Each row is a point on a landscape with many valleys, with its height.
A ball rolls from a point to whichever of its 2 nearest points has the largest drop for the distance, and stops where none of them is lower. Distance is the straight distance between rows; heights are no part of it.
k_288 h=252: [119 190 110  98 175 158 112  95 168 124 152 139 176 109 102 106 165 117
 135 134 149 104 140 113  98 115 161 142 186  66 121 119 109 136  86 146
 138 153 113 151 129 186 160 111 102 121  97 138]
k_870 h=343: [ 91 140 101  80 141 157 119 159 148 113  80 127 114 122 137 130 111 104
 121 188  62 128 146 182 161 110 154 102 151 132 132 137 183 132 180 175
 159 152  58  67 113 124 176  90 119 111 136 197]
k_85 h=603: [102 118 102  79  93  89 114 158 140 148 133 128 116 119  97 132  87 133
 195 219  84 108 153 188 162 105 143  46 133 128  81 111 196 118 109 159
 154 114  72  51 134 146 128  80 144 134 155 140]
k_73 h=288: [133 161 112  92 159 128  81 125 147  88 146 121 185 150 109 114 128 102
 188 184 137 117 172 181 136 101 164 102 171  77 107 128 153 139  80 197
 122 130  72  90 152 205 148  97  99  99 102 115]
k_103 h=350: [161  70 125 168 106  91 110 103 118 129 131 124 102 116 166 198 145 192
 156  85 117 121 134 148 138 124 121 112 104 142 111 133 133 131 132  65
 150 144 141 173 157 100  86 151 137 139 112 141]
k_987 h=790: [111 164  90 113 175 130 127 159 116 143 148  97 161 159 126  58  52 121
 108 186 130 152 102 177 135 108  98 124  99 100 137  97 140 132 141 136
  93  82 159  95 134 145 149  81 114 102 154 136]
k_916 h=163: [108 155 159 106 167  93 108 138 152  97 170 152 194 147  68  87  73 118
 139 172 148 153 148 110 135 128 156 119 147  97 127  99 128 126  86 146
  73  72 148  98 124 157 129 140  76 141 133  48]
k_935 h=405: [144 197 116 175 159 117  93  96  97 137 153 114 124 125 125 149 143  98
 144 109 153 104 125 108 121 156 128  98 131 114 121 137  93 134 119 121
 134 169 136 186 137 133 107 144 126 139 111 157]
k_417 h=542: [153 136 127 126 130 159 170  95 135 137 122 119  97 101 154  99 190 133
 111  35 179 142 101 107  85 100 120 200 120 142 114 119  75 192 146 144
  69 166 170 139  94 114 131 121 112  96 111  94]
k_134 h=141: [140  71 163 108  68  91 121 122 168  95 119 155 191 139 104 119 119 131
 143 168 156 142 190 114 156 128 131 101 142 156 104 118 139 126  86 176
 155  75  94  82 109 135 122 137 114 161 135  58]
k_943 h=98: [138  96 141  92  78 150 145 134 154 139 145 112 132 120 137 157 155 167
 152  97 157 119 148 101 131 131 153 153 158 143 126 127 150  93  94  89
 181  95 111 174 112 137 149  85 161 112 100 144]
k_887 h=289: [101 123 112 183 111 126 146 149  75  92  91 143 109 158 127 173 148 130
 112 142 102 136 157 105 139 170 160 116 136 144 147 145 121 108 126 108
 129 147 118 146 135  91  69 183 141 148 129 145]
k_342 h=329: [128 104 147 208 101 119 133  96  95 129 116 137 109 154  90 159 143 101
  84 129 127 123  90 105 134 176 109  83  90 119 153 142 115 141 152 113
 136 121 142 126 127 127  81 209 130 157 159 120]
k_111 h=265: [108 150  97 148 143  93 119 174 129 140 154 119 129 130 124 105  72 118
 117 236  94 111 123 165 157 130 108  57 128  86 111 109 142 131 148 155
 135 134 121  94 148 138 122 110 119 118 141 171]
k_310 h=324: [105 103 116 152  82 131 107 136 135 119 126 137 127 114 119 147 132 139
 112 174 115 120 157 140 154 134 138  86 129 115 138 142 152 107 140 160
 168 130  76 121 119 115 125 115 142 110 137 155]
k_171 h=91: [151 114 133 127  68 133 128 124 161 136 101 139  98 110 177 182 185 153
 136  77 112 131 126 151 174  84 119 136 113 173 127 172 136 128 160 147
 155 155  97 151 101 101 161  90 130 124 110 141]
k_292 h=159: [125 139 145  79 110 123 125 122 179  84  83 171 105 100 145 155 172 143
 136  93 105 173 161 146 175  92 144 141 155 196 103 134 137 117 146 160
 144 153  84 126  89 122 158 107 101 130 113 133]
k_794 h=483: [ 94 117 100 112 137  86 144 162 126 109  76 160 108 103 145 138 104 107
 138 165  48 137 190 188 163 136 114  96 115 201 136 126 173 125 164 117
 152 165  78  97  94  93 118 129 159 136 164 174]
k_985 h=737: [156  84 140 154 123 136 116 150  94 127 102 141  73 160 143 176 133 151
 154  65 128 154 108 100  98 125 146 168 104 180  72 138 112 147 128  69
  64 149 172 124 153  78  65 193 144 149 126  82]
k_690 h=403: [120  88 196 146  79 131 149 131 124 129 125 178 101  96 124 136 139 119
  87 107 135 140 102  87 131 117 125 133 110 151 131 122 103 151 165 128
 132 105 157 126 118 110 107 179 133 169 162  81]
k_276 h=193: [173  86 187 131  93 116 108 127 170  84 161 170 198 135  97 102 104 103
 140 155 165 110 157 145 130 123  97  98 158 117 102 104 141 162  89 187
 120  90 117  69 143 155 130 134  87 144 163  20]
k_807 h=692: [158 153 104 175 168 157 115  74 135 136 208  93 196 114 123  74 120  95
 132 113 184  94  99 112  73 137  70 163 155 104 176  96  78 131  85 124
  96  99 151 148 114 182 167 104 107 115 143  61]
k_495 h=345: [121 186 108  63 175 129 116 124 170 123 168 102 177 150 115  75  98 111
 181 179 121 139 150 170 135  59 144 127 150  72  98 108 157 109  85 160
 106  92  97 113 145 217 174  58  99 113  96 107]
k_734 h=425: [141 113 159 116 127 133 128  93 121 150 122  91 151 169 143 142 121 124
 150  73 173 141 142 100 111 137 129 176 115 164 142 148 115 102 121  99
 118  70 163 162 116 100 140 104 134 105 114 100]
k_840 h=563: [ 98 119 155 149 101 123 173 110 146  75  77 195 128 109 142 141 143 108
  87 124  99 157 175 129 168 135 128 140 119 186 127 111 133 130 137 179
 136 153  82 119  81  89 118 175 122 172 140  87]
k_825 h=129: [102 145  96 151 132 121 137  92 127  69  84 132 177 140 112 111 136 103
  99 151 139 116 168 151 143 141 138 114 119 123 157 109 124 146 102 176
 135 143  94 102 102 119 113 151  94 118 131 117]
k_471 h=460: [114  87 167 132  90 183 136 173 131 124 145 196 123 112 123 103 138 115
  92 159 118 113  97 114 119 135 145 115 156  56 156 130 151 161 152 168
 161 114 100  99 144 115 167 126 161 123 155 131]
k_672 h=294: [ 83 182 103  91 162  96 105 175 135 129 146 113 130 134 119  92  81 143
 162 211  89 146 146 176 159  77 141  78 142  84 116 109 164  95 125 144
 120 110 117  89 133 157 118  81 117 124 108 159]
k_626 h=479: [109  98 101 155 120 190 150 183 116  98 128 187 139 143 135 130 146 100
  60 195  91 122 126 147 128 147 148 105 161  67 166 141 144 158 163 177
 146 150  73  90 138 105 154 127 141 104 129 163]
k_860 h=645: [146 151 113 198 141 141 139  72 127 131 170 110 145 100 117 100 138 116
 112  85 186 104  95 110  77 137  82 159 113 125 125 106  63 140 106 156
  89 134 169 138  95 160 124 135  99 131 141  48]
k_384 h=688: [141 173  86 152 165 146 121 134 110 177 201  71 129 120 149 107  97 135
 130 143 131  98  64 115  95 142 100 141 112  85 128 121  94 140 142 104
 139 144 199 158 155 124 127 105 135 103 125 175]
k_853 h=341: [122 108 190 137 108  85 139 123 126 112 105 140 137 143 102 125  84 128
 108 119 161 148 137  92 141 149 120 124 106 192 131 118 107 129 147 108
 108  83 166 103 107 112 117 166 110 172 178  55]
k_958 h=469: [141 127 123  85 135 187 130 133 139 137 105 129  98 134 165 110 162 146
 104  60 134 138 100 122 113 114 138 190 117 137 123 159 114 156 179 140
 126 148 142 145 114  86 161 100 128  92 109 176]
k_950 h=709: [112 114 155 115 128 128 134 155 118 116 116 119  93 145 126 144  76 145
 146  89 135 158 103  79 110 127 152 159  95 155 107 104 134 116 127  75
  82 111 183 143 148  87 101 172 138 135 141  93]
k_167 h=335: [151 186 121  69 177 137 137  71 152 136 135  84 165 121 122 117 140  97
 159  93 164 133 146 101 107 115 160 183 166 121 125 147 107  95  89 120
 143 142 131 171 117 168 162 100 118 118 105 164]
k_283 h=523: [170  84 196 135  73 116 139 121 134 143 170 133 167 138  99 140 160 123
 143 125 183 113 139  65 107 143 127 111 145 133 133 144 112  94  84 100
 171  45 131 167 125 153 140 115 144 152 125  94]
k_895 h=272: [130 138 124 224 130 150 138 128  79 108 101 159 124 134 112 134 160  71
  67 144 118 116 111 133 151 147 114  95 123 108 150 128 115 153 144 175
 136 169 104 133 121 126 123 182 142 145 142 118]
k_354 h=36: [ 95 111 178 108 116  72 106 163 123 125 141 162 153 135  80  98  83 106
 140 198 110 147 171 118 144 126 150  58 147 129 122 117 154 118 116 137
 126  72 117  83 145 129  93 174 134 152 159 100]
k_913 h=69: [101 148 149  70 151 135 119 150 185  76 124 137 181 144  89  93 105 134
 127 146 136 154 160 135 136  87 173 146 163  90 105 103 145 125  96 173
  92  96 109 112 128 146 154 108  99 120 123  94]
k_328 h=596: [159 147 117 143 137 164 140  85 129 169 196 111 108  78 149  86 156 126
 115  68 172 108  83 135  75 121  85 169 112 130 140 106  82 161 129 142
 108 157 166 140  96 128 150 112 131 102 156  90]
k_613 h=380: [100  86 142 175 131 106 141 133  76 143 109 115 102 173 132 157  95 112
 102 150 105 137  91 101 127 184 116 101  89 115 137 161 130 114 161  68
 141 107 156 117 147 113  57 189 156 143 165 144]
k_824 h=592: [145 151 120 123 145 178 159 106 110 145 143  87 127 163 124 116 122 133
 147  52 178 120  98  68  78 163 140 214 119 141 129 145  99 128 102 113
  56 116 211 139 123 117 114 148 145 115 123  75]
k_400 h=396: [119 180 117 111 188 101 132  91 128 114 111  67 165 166 106 136  85 115
 177  91 154 166 154  97 127 154 133 184 112 175 121 114 109  75  91 110
  59 107 188 156 105 143  98 136  95 128 115  73]
k_719 h=452: [ 96  93 100 119 153  52 139 163 108 120  73 147 124 136 147 129 111 128
 160 125  90 155 203 154 162 147 134 115 109 224 129 121 166 115 146  77
 114 123 120 131 110  89  85 161 158 151 151 153]
k_816 h=571: [137 115 138 167 105 160 115 112 113 141 149 145 151 132 108 106 164 104
  99 140 173  97 124 112 112 148 107 113 128  86 164 132 119 151 121 144
 148 109 141 132 116 138 148 114 114 123 134 111]
k_476 h=268: [154 105 122 147 124  81 102  74 118 136 144  85 132  97 153 180 109 175
 193 103 153 106 147 144 116 132 108 116 106 154 119 120 130  89  88  76
 166 117 141 185 136 141  96 125 158 139 107 139]
k_638 h=206: [111 154  83  53 128 177 126 142 160 153 145  90 133 111 115 122 172 148
 132 160 113  89 132 135 125 118 174 145 189  79 152 140 161 115 112 135
 155 136  90 117 115 160 187  45 129  76  89 189]
k_821 h=140: [118 115 122  87 126 116 116 135 121 106  67 108 110 165 156 161 161 144
 143  95 126 165 171 110 129 125 180 171 128 179 125 156 109  98 120  94
 118 111 109 160 126  97 120 129 123 106  93 156]
k_483 h=404: [117 151  86  61 166 187 116 117 162 123 117  84 111 106 156  94 128 134
  85 130 103 114 104 187 136 114 111 167 145 115 137 119 120 165 158 149
 126 124 108  93 143 165 210  59  93  71 138 190]
k_692 h=266: [110 137 153  74 131  76 135 154 136 111 128 118 157 119 103  91  49 138
 125 121 151 169 153 119 142 125 106 131 120 187 133  92 153 111 121 124
  94  65 172 109 117 116 133 137 130 149 186  86]
k_279 h=231: [131  97 115 174  80 138 145  95 164  89 124 174 146  98 143 114 132 136
 100 132 136 123 142 179 147 104  87 109 109 120 137  89 138 166 136 189
 151 162 109  93 108 125 145 146 117 126 160  80]
k_749 h=583: [116 116 139  91  99  93 100 127 138 144 146 120 137 117 102 120  77 143
 167 167 129 117 155 171 144 119  97  73 123 162 104 100 172 101 120 122
 150  95 112 118 132 149 137 101 135 133 152 125]
k_553 h=160: [122 150 139  98 144 130 116  91 186  79 130 147 181 105  98 118 149 126
 137 143 160 128 150  97 135 120 155 149 178 115 101  87 107 146  74 195
 119 144 110 124 109 177 150 125  78 142 126  80]
k_949 h=269: [112 153 124  96 176 163  98 123 132  81  94 163 132 115 120 113 143  85
 116 150 102 113 134 170 133  92 146 129 166 119 121 105 131 179 154 202
 131 162  70  91 133 165 178 108  82 106 104 159]
k_924 h=463: [178 141 119  70 136 154 134  94 177 139  97 112 119 109 172 150 216 144
 129  43 131 122 144 136 119 112 133 208 141 149 122 181 141 143 142 122
 148 168 132 143 117 113 167 100 108 104  78 167]
k_810 h=427: [145 106 125 182  96 148 180 141 103 125  96 161  62 126 168 149 149  98
  74 101  82 136 117 157 149 118  94 150 116 150 136 157 136 146 199 165
 137 201  74 151 118  60 143 153 145 144 118 148]
k_7 h=533: [117 175 126 124 162  63  92 106 134 151 171 103 142 104 124 126  37 133
 176 129 142 105 133 168 122 117  74  84  99 156 106  87 140 105 129 107
 139 103 155 134 142 166 122 121 122 155 147 124]
k_647 h=658: [105 159 112 169 151 135 122 117 116 129 144 104 105 143 112 132 106 139
 120  90 146 137  90  97 111 162 136 165  98 130 128 109 106 124 112 105
  88 141 203 128 128 123  85 170 118 118 134  96]
k_908 h=261: [125 151 131 105 154  88 151  83 138 114 145  57 172 133 107 151 109 138
 177 121 157 138 159  76 100 143 145 173 143 155 121 119 108  72  61 111
 134  78 136 166 114 157 122 129 130 143  88  94]
k_896 h=238: [186 100 153 129 129 131  94 121 167 102 172 134 206 144 125 115 126  98
 189 181 173  94 162 156 125 120 138 102 166  91  89 118 150 158  63 203
 115 120  91 100 138 207 142 104  96  93 133  53]
k_329 h=285: [118 114  99 156  92 159 125 126 164  96 124 169 144 109 129 147 166 126
 107 159 132  98 143 172 167 116 122 117 142 107 130 127 148 161 141 196
 176 185  78  93 110 122 162 107 122 115 120 131]
k_21 h=321: [173 157 126 136 138 130 136 130 106 169 143 157 122 112 119 152 193 135
 140  76 147 110 116  84  94 149 139 127 162 112 141 168 103 128 120  94
 143 167 152 183 130 138 133 123 160 136  95 157]
k_866 h=529: [154 103 195 129 107 127 109 121 125 169 176 123 102 118 107 142 116 133
 138  90 171 118  73  66  96 123 113 113 116 137 120 142  94 122 138  66
 141  88 170 167 154 170 126 153 141 164 157 117]
k_864 h=516: [ 97  77 129 143 102 109 169 132 141 110  82 161 109 112 148 161 109 129
 103 131 102 146 168 168 168 136  96 104  91 188 135 118 150 124 155 141
 161 152 112 117 109  81 123 162 153 147 163 141]
k_6 h=381: [172 113 116 206  91 134 146 113  77 148  93 131 101 163 154 159 155 122
  94  78 113 102  96 129 137 160 103 135  76 147 138 153 117 145 147  99
 115 168 154 129 120  87  71 190 148 151 127 119]
k_927 h=476: [158 177  80 185 157 129 109  95  97 136 118  94 101 139 160 131 146 115
 105  98 139 102 129 150 116 150 104 127  98 137 128 129  87 171 159 134
  95 188 141 134 128 102 116 141 113 111 130 169]
k_781 h=369: [104 112 115  81 121 152 143 152 153  93  59 140  87 121 153 149 151 135
  90 146  77 145 163 160 154 125 155 136 144 152 156 165 151 108 186 154
 162 159  52 104 107  95 177 108 128 122 119 188]
k_563 h=401: [ 76 157 104 111 185  46 125 164  89 123  85 146 128 124 111 108 118 106
 160 179  67 176 192 154 162 129 160  92 131 192 145 111 144  98 119 103
 105 136 107 129 122 125  79 154 132 173 125 147]
k_429 h=144: [135 154 145 130 128 110  86 153 129 164 188 108 157 139  88 101  83 117
 168 204 142 123 132 122 120 110 129  65 161  86 113 133 131 101  87 145
 126  68 103 122 154 163 135  94 125 110 117 130]
k_926 h=534: [173 120 182 150 115 142 172 113 118 159 121 130 106 148 124 157 141 150
 132  46 187 147  77  46  76 138 135 191 106 163  97 149  91 131 105  84
  78 108 208 139 124 129  95 170 137 147 137  39]
k_715 h=326: [209  85 119 174  79 155 149 119  90 190  84 152 129 140 155 184 170 160
 164  30 148 109  71  89  74 135 117 188  85 120  77 169 100 156 105  64
  68 159 178 125 157 105  62 160 164 175  77  58]
k_777 h=395: [136 129 105 142 118 169 148 158 131 117 100 169  80  95 160 147 176 114
  66 133  81 119 120 146 155 116 135 142 148 116 164 170 143 148 199 175
 167 192  54 123 115  80 174 106 139 111 105 200]
k_407 h=311: [ 97 134 112  97 161 138 134 145 135  85  77 164 135 113 142  97 109  80
 117 178  81 130 163 222 147 105 121 110 140 139 120 101 168 172 162 198
 122 155  70  58 124 155 167  99 105 114 155 127]
k_658 h=713: [ 88 149 127 171 137 137 126 139 116 148 153 135  73 123 130 126 118 115
 117 140 116 128  71 118 111 139 145 116  99 111 136 110 107 131 151 106
 103 159 169 138 155 112  94 167 136 121 144 144]
k_762 h=333: [ 91 152 119 117 146  74 113 138 104 108  98 110 146 153  97 104 120 121
 155 182 126 160 200 152 147 135 156  82 134 148 128 119 135  92 101 123
 127 109 107 130 128 135 103 128 117 124 105 151]
k_545 h=267: [188  98 117 155  91 129 157  91 117 140  99 117 148 152 159 192 174 169
 159  43 164 117 126  76 108 138 115 204 100 150  93 146 101 143  87  92
  98 153 161 162 125  83  85 135 147 155  72  76]
k_441 h=217: [132 148  80 190 122 160 154 106 105  92 108 137 151 136 122 125 199 121
  55 116 125 105 138 130 146 162 110 145 123 108 171 121 119 168 131 171
 118 173 121 119  94 118 122 153 123 123 107 123]
k_401 h=417: [115  99 142 192 116 160 171 180  59 130 124 172  58 140 145 151 117  88
  69 155  68 137  64  91 124 168 117 115 138 106 156 154 114 132 186 118
 152 166 104 139 159  85 129 172 160 155 135 173]
k_502 h=258: [166 116 142 144  85 134 138 129  93 183 165 141 125 107  89 133 182 135
 116 106 148  79  80  76  98 175 107  78 157  69 164 151 133 137 126  73
 169 130 143 165 150 148 111 134 171 140 116 157]
k_813 h=588: [ 98 125 127 113 106 121  92 165 145 129 143 141  75  89 122 165  83 145
 166 204  55 122 105 167 161  93 133  66 154 125 112 113 183 108 151 140
 167 171  81  92 148 127 142  98 141 140 151 163]
k_968 h=122: [140 165  96 127 159 101 109  72 135 136 162  62 154 108 121 144  97 155
 184 131 154 125 160 120 120 127 160 117 131 135 128 112 133  54  59 104
 154 108 115 182 121 160 122 101 131 128  77 137]
k_156 h=263: [124 166  92  40 148 167 133 114 179 137 148  28 120 142 121  88 134 116
 129 132 119 131 136 132 113  96 154 161 153  85 148 143 166  96  90 117
 140  83 110 129 140 176 172  66 123  76  87 189]
k_479 h=63: [137 132 133 128 128 115  88 131 108 180 191  89 126 123 113 131  92 123
 136 166 145 107  96 112 118 123 105  67 139 102 117 139 108 107 114  96
 168  85 140 161 154 145 122 101 149 126 136 159]
k_9 h=364: [111  86 147 167  76 127 132 116 148 140 152 146 115  95 121 150 149 160
 114 128 115  88 110 130 144 122 115  92 111 111 135 113 150 136 145 118
 175 144 120 125 135 123 106 154 134 133 141 150]
k_869 h=554: [100 154 114 133 139 137 112 144 157 121 130 144  72  94 164 146  92 148
 133 157  84 120 115 155 154 108 129 125 132 155 110 110 149 117 169 130
 140 192 117 129 132  93 129 131 134 117 141 178]
k_942 h=812: [ 78 166  91  70 194 102 125 147 133 107 102  97 176 174 115  42  76  99
 110 186 109 164 167 177 146 113 133 119 133 104 137 106 164 128 132 153
  87  71 118  58 129 150 161  87  97 108 135 138]
k_17 h=453: [129 168 112 174 160  62  89 106  98 143 145  87 114 127 128 128  75 123
 154 133 129 112 126 156 137 143  89  87  83 156 122 106 125 119 137  80
 113 133 174 137 141 112  79 140 131 137 135 148]
k_652 h=351: [102 182  91 148 174  85 129 143 128 148 145  81 112 124 158 113  73 139
 130 185  95 134 107 159 144 125 110  93  89 118 126 118 114 105 153 128
 119 151 172 131 162 113  96 103 116 116 133 196]
k_500 h=192: [107 130 154  88 130  70 118 128 131 133 162  84 167 150  72  89  55 131
 153 162 158 158 157 105 129 126 130 117 129 136 132 100 142  82  94 108
 107  39 147  99 124 147 124 122 122 141 148  60]
k_337 h=157: [134 127 119  87 113 144 116 141 140 136 145  96 104 131 153 146 159 152
 152 134 129 118 133 134 130 124 153 138 158 123 134 172 145 100 126 117
 159 118 104 155 123 126 167  81 156  84 107 202]
k_93 h=145: [135 146 149 161 117 119  85 132  97 150 154 130 129 130  98 128 119 106
 104 184 100  96  80 111 133 145 105  47 143  66 135 129 116 143 136 117
 171 130 118 132 180 167 107 157 132 144 146 169]
k_842 h=589: [149 116 122 116  98 160 140 131 115 140 143 146 200 130 101  90 207 110
  74 133 169  73 132 113 114 169 127 125 164  38 178 146 129 158 117 171
 143 130 114 111  93 155 162  88 138 109  93 118]
k_978 h=828: [ 68 171 116  54 186 101 124 169 143 112  67 147 145 139 115  57  88 102
 121 157  78 173 181 171 148 107 147 121 125 166 137 111 171 121 157 148
 107 114 112  87 114 137 149 120 118 131 132 158]
k_537 h=451: [123  85 153 174 124 146 159 169  76 133  96 177  45 123 168 150 104 103
  98 104  79 164 100 113 117 132 116 139 120 165 119 136 122 135 201 122
 131 174 118 139 147  62 114 184 158 144 145 146]
k_575 h=602: [153 133 145  98 132 181 128 170 139 115 122 196 173 111 124 118 220  96
  93 129 142  95 128 120 115 114 123 133 189  59 142 138 130 179 142 187
 157 143  88 115  96 160 190  89 131 119  91 135]
k_39 h=367: [117 132 101 108 131 175 103 102 139 108 137 120 147 119 147  79 115 133
 119 140 140 107 106 206 125 106  86 155 129 121 144  83 111 170 137 170
 110 130 105 107 121 177 186  78  99  75 161 123]
k_286 h=30: [159  97 100  98 153 128 126 111 118 100  56  99 139 172 161 175 164 187
 187  65 117 165 185 112 120 150 162 204 126 187 101 152 107 123  87  78
 101 146 129 150 138  98  86 130  98 133  62 130]
k_565 h=212: [100  85 138 139  95 118 149 139 119  92  70 157 117 123 157 172 178 160
 118 117  98 156 167 126 153 139 171 140 132 158 137 136 121 101 117  97
 144 133 107 157 113  98 104 132 141 140 102 146]
k_233 h=305: [108 145 115 133 126 143 146  99 148 101 119 126 127 101 158 103 131 140
 109 104 146 126 129 164 129 115  91 149 109 147 132  85 120 166 159 167
 140 151 128 105  97 118 157 123  99  98 155 118]
k_19 h=366: [ 84 127 118 166 131 138 165 168  90 103 110 163  68 132 127 162 101 105
  96 184  63 158 138 116 136 157 156 106 134 104 154 137 145 108 147 125
 152 174  79 134 155  87 107 157 148 139 128 185]
k_184 h=482: [129 101 106 114 155 119 114 177 113 124  71 108  79 161 161 146  94 167
 173 107  82 173 125 143 115 120 150 158 105 148 119 131 156 108 141  64
  74 145 156 137 164  58 104 126 153 116 137 175]
k_792 h=788: [149 153 171 189 130 144 118  93 123 135 160 146 122  88  70 130 160 104
 105 107 142  84  69  82  96 157 107  90 140  72 126 113  92 151 122 120
 145 160 165 125 129 172  99 197 111 165 145  78]
k_461 h=513: [ 92 131 104 108 165  90 118 167 153 135  99 130  70 103 166 128  69 159
 165 123  67 169 148 161 145 110 138 128 106 168 117 101 190 111 164  87
  94 169 132 126 142  79 102 130 143 133 148 183]
k_843 h=448: [156  92 167 139  75 133 159 124 142 157 149 166 110 103 125 129 167 146
  97  54 166 117  78  72 112 130 115 156 114 124 139 147  95 152 136 120
 145 139 181 157 111 115 134 141 142 156 129  77]
k_315 h=735: [128 150 112 178 168 134  97  86 130 139 213  91 154 113 121  84  91 114
 116 156 159  98  82 156 105 134  68 117 114 107 158  89 102 128 108 124
 113  96 153 127 148 179 134 110 106 112 173  83]
k_478 h=242: [ 86 128 115 153 137 105 124 119 112 112  93 117 144 141 108 138 110 142
 114 149 135 144 160 146 133 170 138 115 108 148 145 105 129  96 129 114
 122 134 133 116 119 110  83 162 120 131 142 118]
k_196 h=409: [150  83 141 188  79 111 145 130 131 134 126 173  80  94 156 191 183 157
 111 102  92 110 106 129 169 110 126 117 115 122 125 133 140 125 140  98
 173 171 106 166 131 112  93 170 160 168 113 147]
k_780 h=31: [176  76 129 119  65 104 135 114 141 156 126 128 135 117 161 188 185 178
 154  75 148 125 135 128 143 109 128 153 123 153 112 182 131 109 110  97
 162 106 115 180 121 121 143  75 142 145  81 131]
k_795 h=435: [179 131 103 159 130 160 135 120  89 170 103 104 117 171 153 148 154 138
 139  81 156 115 118 123 107 150 113 173  90 146 134 172  94 135 143 105
  90 171 173 146 148  86 106 141 126 111 104 128]
k_113 h=410: [172 143 101  76 158 153 133  68 145 132 103  65 129 125 153 151 157 141
 174  58 141 138 165 121 117 121 153 192 148 157 118 178 126 106  94  85
 145 152 114 173 116 131 141 106 123 113  64 181]
k_724 h=371: [128 125 134 121  93 135 149  93 151 108  85 126 144 141 154 125 151 135
 106  89 156 137 148 107 143 134 120 155 100 160 142 134 102 130 132 156
 129 116 139 139  95 114 148 123 101 122 126 110]
k_252 h=548: [165 109 153 153  74 138 146 115  99 174 137 135 168 152  93 123 196 110
 109  97 187 116 121  68 109 162 110 129 140 103 159 175  99 110 108 116
 147  86 144 149 104 136 146 105 150 148 109  99]
k_153 h=757: [121 149 159 187 122 141 137 113  97 144 157 135  53  85 102 126 142 112
 106  92 121 111  57 102 100 141 107 119 104 104 114 100  91 165 162 122
 108 157 165 132 139 156  64 216 121 160 141  99]
k_583 h=766: [112 127 112 144 161 142  97 147 119 141 204 105 159 135 136  64  78 124
 103 184 135 112  50 144 105 108  85 109 125  54 141 102 107 155 125 150
 101  82 162 107 155 167 162 105 121  94 181 102]
k_201 h=166: [154  90 133 109 118 102 157  94 136 102  79 115 141 154 157 176 148 170
 155  67 152 164 153  91 129 146 144 209 101 199  81 119 100 117  93 107
  82 131 163 148 120  87  88 144 111 158  94  79]
k_465 h=488: [174  71 175 132  97 144 143 142 106 177 140 159  99 138 129 164 154 156
 148  55 145 116  73  62  86 151 131 154 112 123 122 150  92 132 128  43
 113 112 185 157 152 126 106 167 163 163 129  97]
k_358 h=207: [109 115 154 132 148 109  91 160 142 155 178 135 148 133 103  86  71 114
 133 215  98 109  69 137 146 114 102  52 119  33 108 112 155 134 124 142
 144 112 124  94 187 163  97 152 119 129 162 146]
k_165 h=95: [134  51 188 105  75 102 112 154 148 115 136 178 159 133 103 116 113 112
 159 190 127 126 178 141 147 118 157  49 144 125 101 147 178 138 102 167
 150  79  66  73 138 138 117 131 138 136 162  80]
k_319 h=114: [ 75 124 160  90 126  72 111 181 113 132 151 130 150 164  75 107  83 143
 139 173 131 171 154  91 136 121 171  78 120 108 127 111 150  73  93  73
 106  35 141  97 140 140 102 149 152 156 140 100]
k_879 h=436: [128 134 100  82 167 164 127 136 158 126  99 100  86 120 172 116 122 143
  88 120  95 141 106 171 149 115 123 170 107 162 139 138 143 146 201 138
 123 152 120 118 126 102 170  99 104  63 145 194]
k_955 h=499: [149 126 137  90 146 161 137 131 148 136  97 116  94 135 154 140 131 137
 140  34 150 159 121  99 103  97 161 214 116 153  98 142 104 155 149 118
  72 137 166 138 111  87 142 122 138 102 123 119]
k_236 h=224: [ 97 190 119  82 154  96 117 162 140 156 165  77 123 148  99  98  85 162
 174 178 125 153 155 125 142  76 152  97 144  99 109 134 151  67  93 114
 130  63 125 144 134 162 138  82 127 138 102 157]
k_914 h=641: [160 141  64 121 174 175 126 108 100 166 211  82 117 104 162  83 141 149
 116  99 144  74  47 160  85 141  69 188 119 102 154 122  85 157 131 125
 103 159 178 157 128 118 150 105 138  82 140 137]
k_395 h=439: [107  82 173 145  78 159 174 153 133 108 120 214 114 116 148 136 143  99
  65 121 114 131 112 115 141 122 123 126 111 106 157 130 138 149 162 169
 153 118 110 104 120  80 154 165 143 153 144 103]
k_416 h=441: [ 99 112 109 136 166  90 138 177  90 153  89  99  91 181 141 132  71 138
 137 151  95 170 108 129 119 159 145 127  87 155 129 139 144  96 150  52
  99 121 180 121 155  69  72 155 156 125 159 163]
k_242 h=201: [137 127 141 150  98 146 125 164  67 147 162 155 110 135 106 137 166 114
 100 160 122 108 104 101 125 152 144  64 162  88 152 158 111 135 126 132
 176 116 116 163 167 133 123 127 155 123 119 177]
k_774 h=219: [133 160 134  44 135 152 114 100 165 104  79 140 134 102 124 141 174 110
 115 106 108 140 136 151 153  94 148 151 154 151 107 149 128 148 136 178
 154 141  76 114 106 178 181  83  83 106 106 158]
k_285 h=481: [145 121 174 103 124 141 140 113 136 149 174 115 147 121 107 117 103 128
 139  99 184 129 126  79  93 102 136 146 141 126 125 135 111  97  90  91
 133  71 159 178 124 163 172 114 144 141 143  99]

Call two points neighbours if one is among the 2 nearest of the other. Go from one point of each pair to the other, from neighbour to neighbour, staying as low as possible. Name the highest point that can't be avoided.
k_93 and k_286 => k_927
k_354 and k_279 => k_958
k_780 and k_286 => k_537
k_913 and k_354 => k_500
k_478 and k_286 => k_887
k_279 and k_968 => k_196
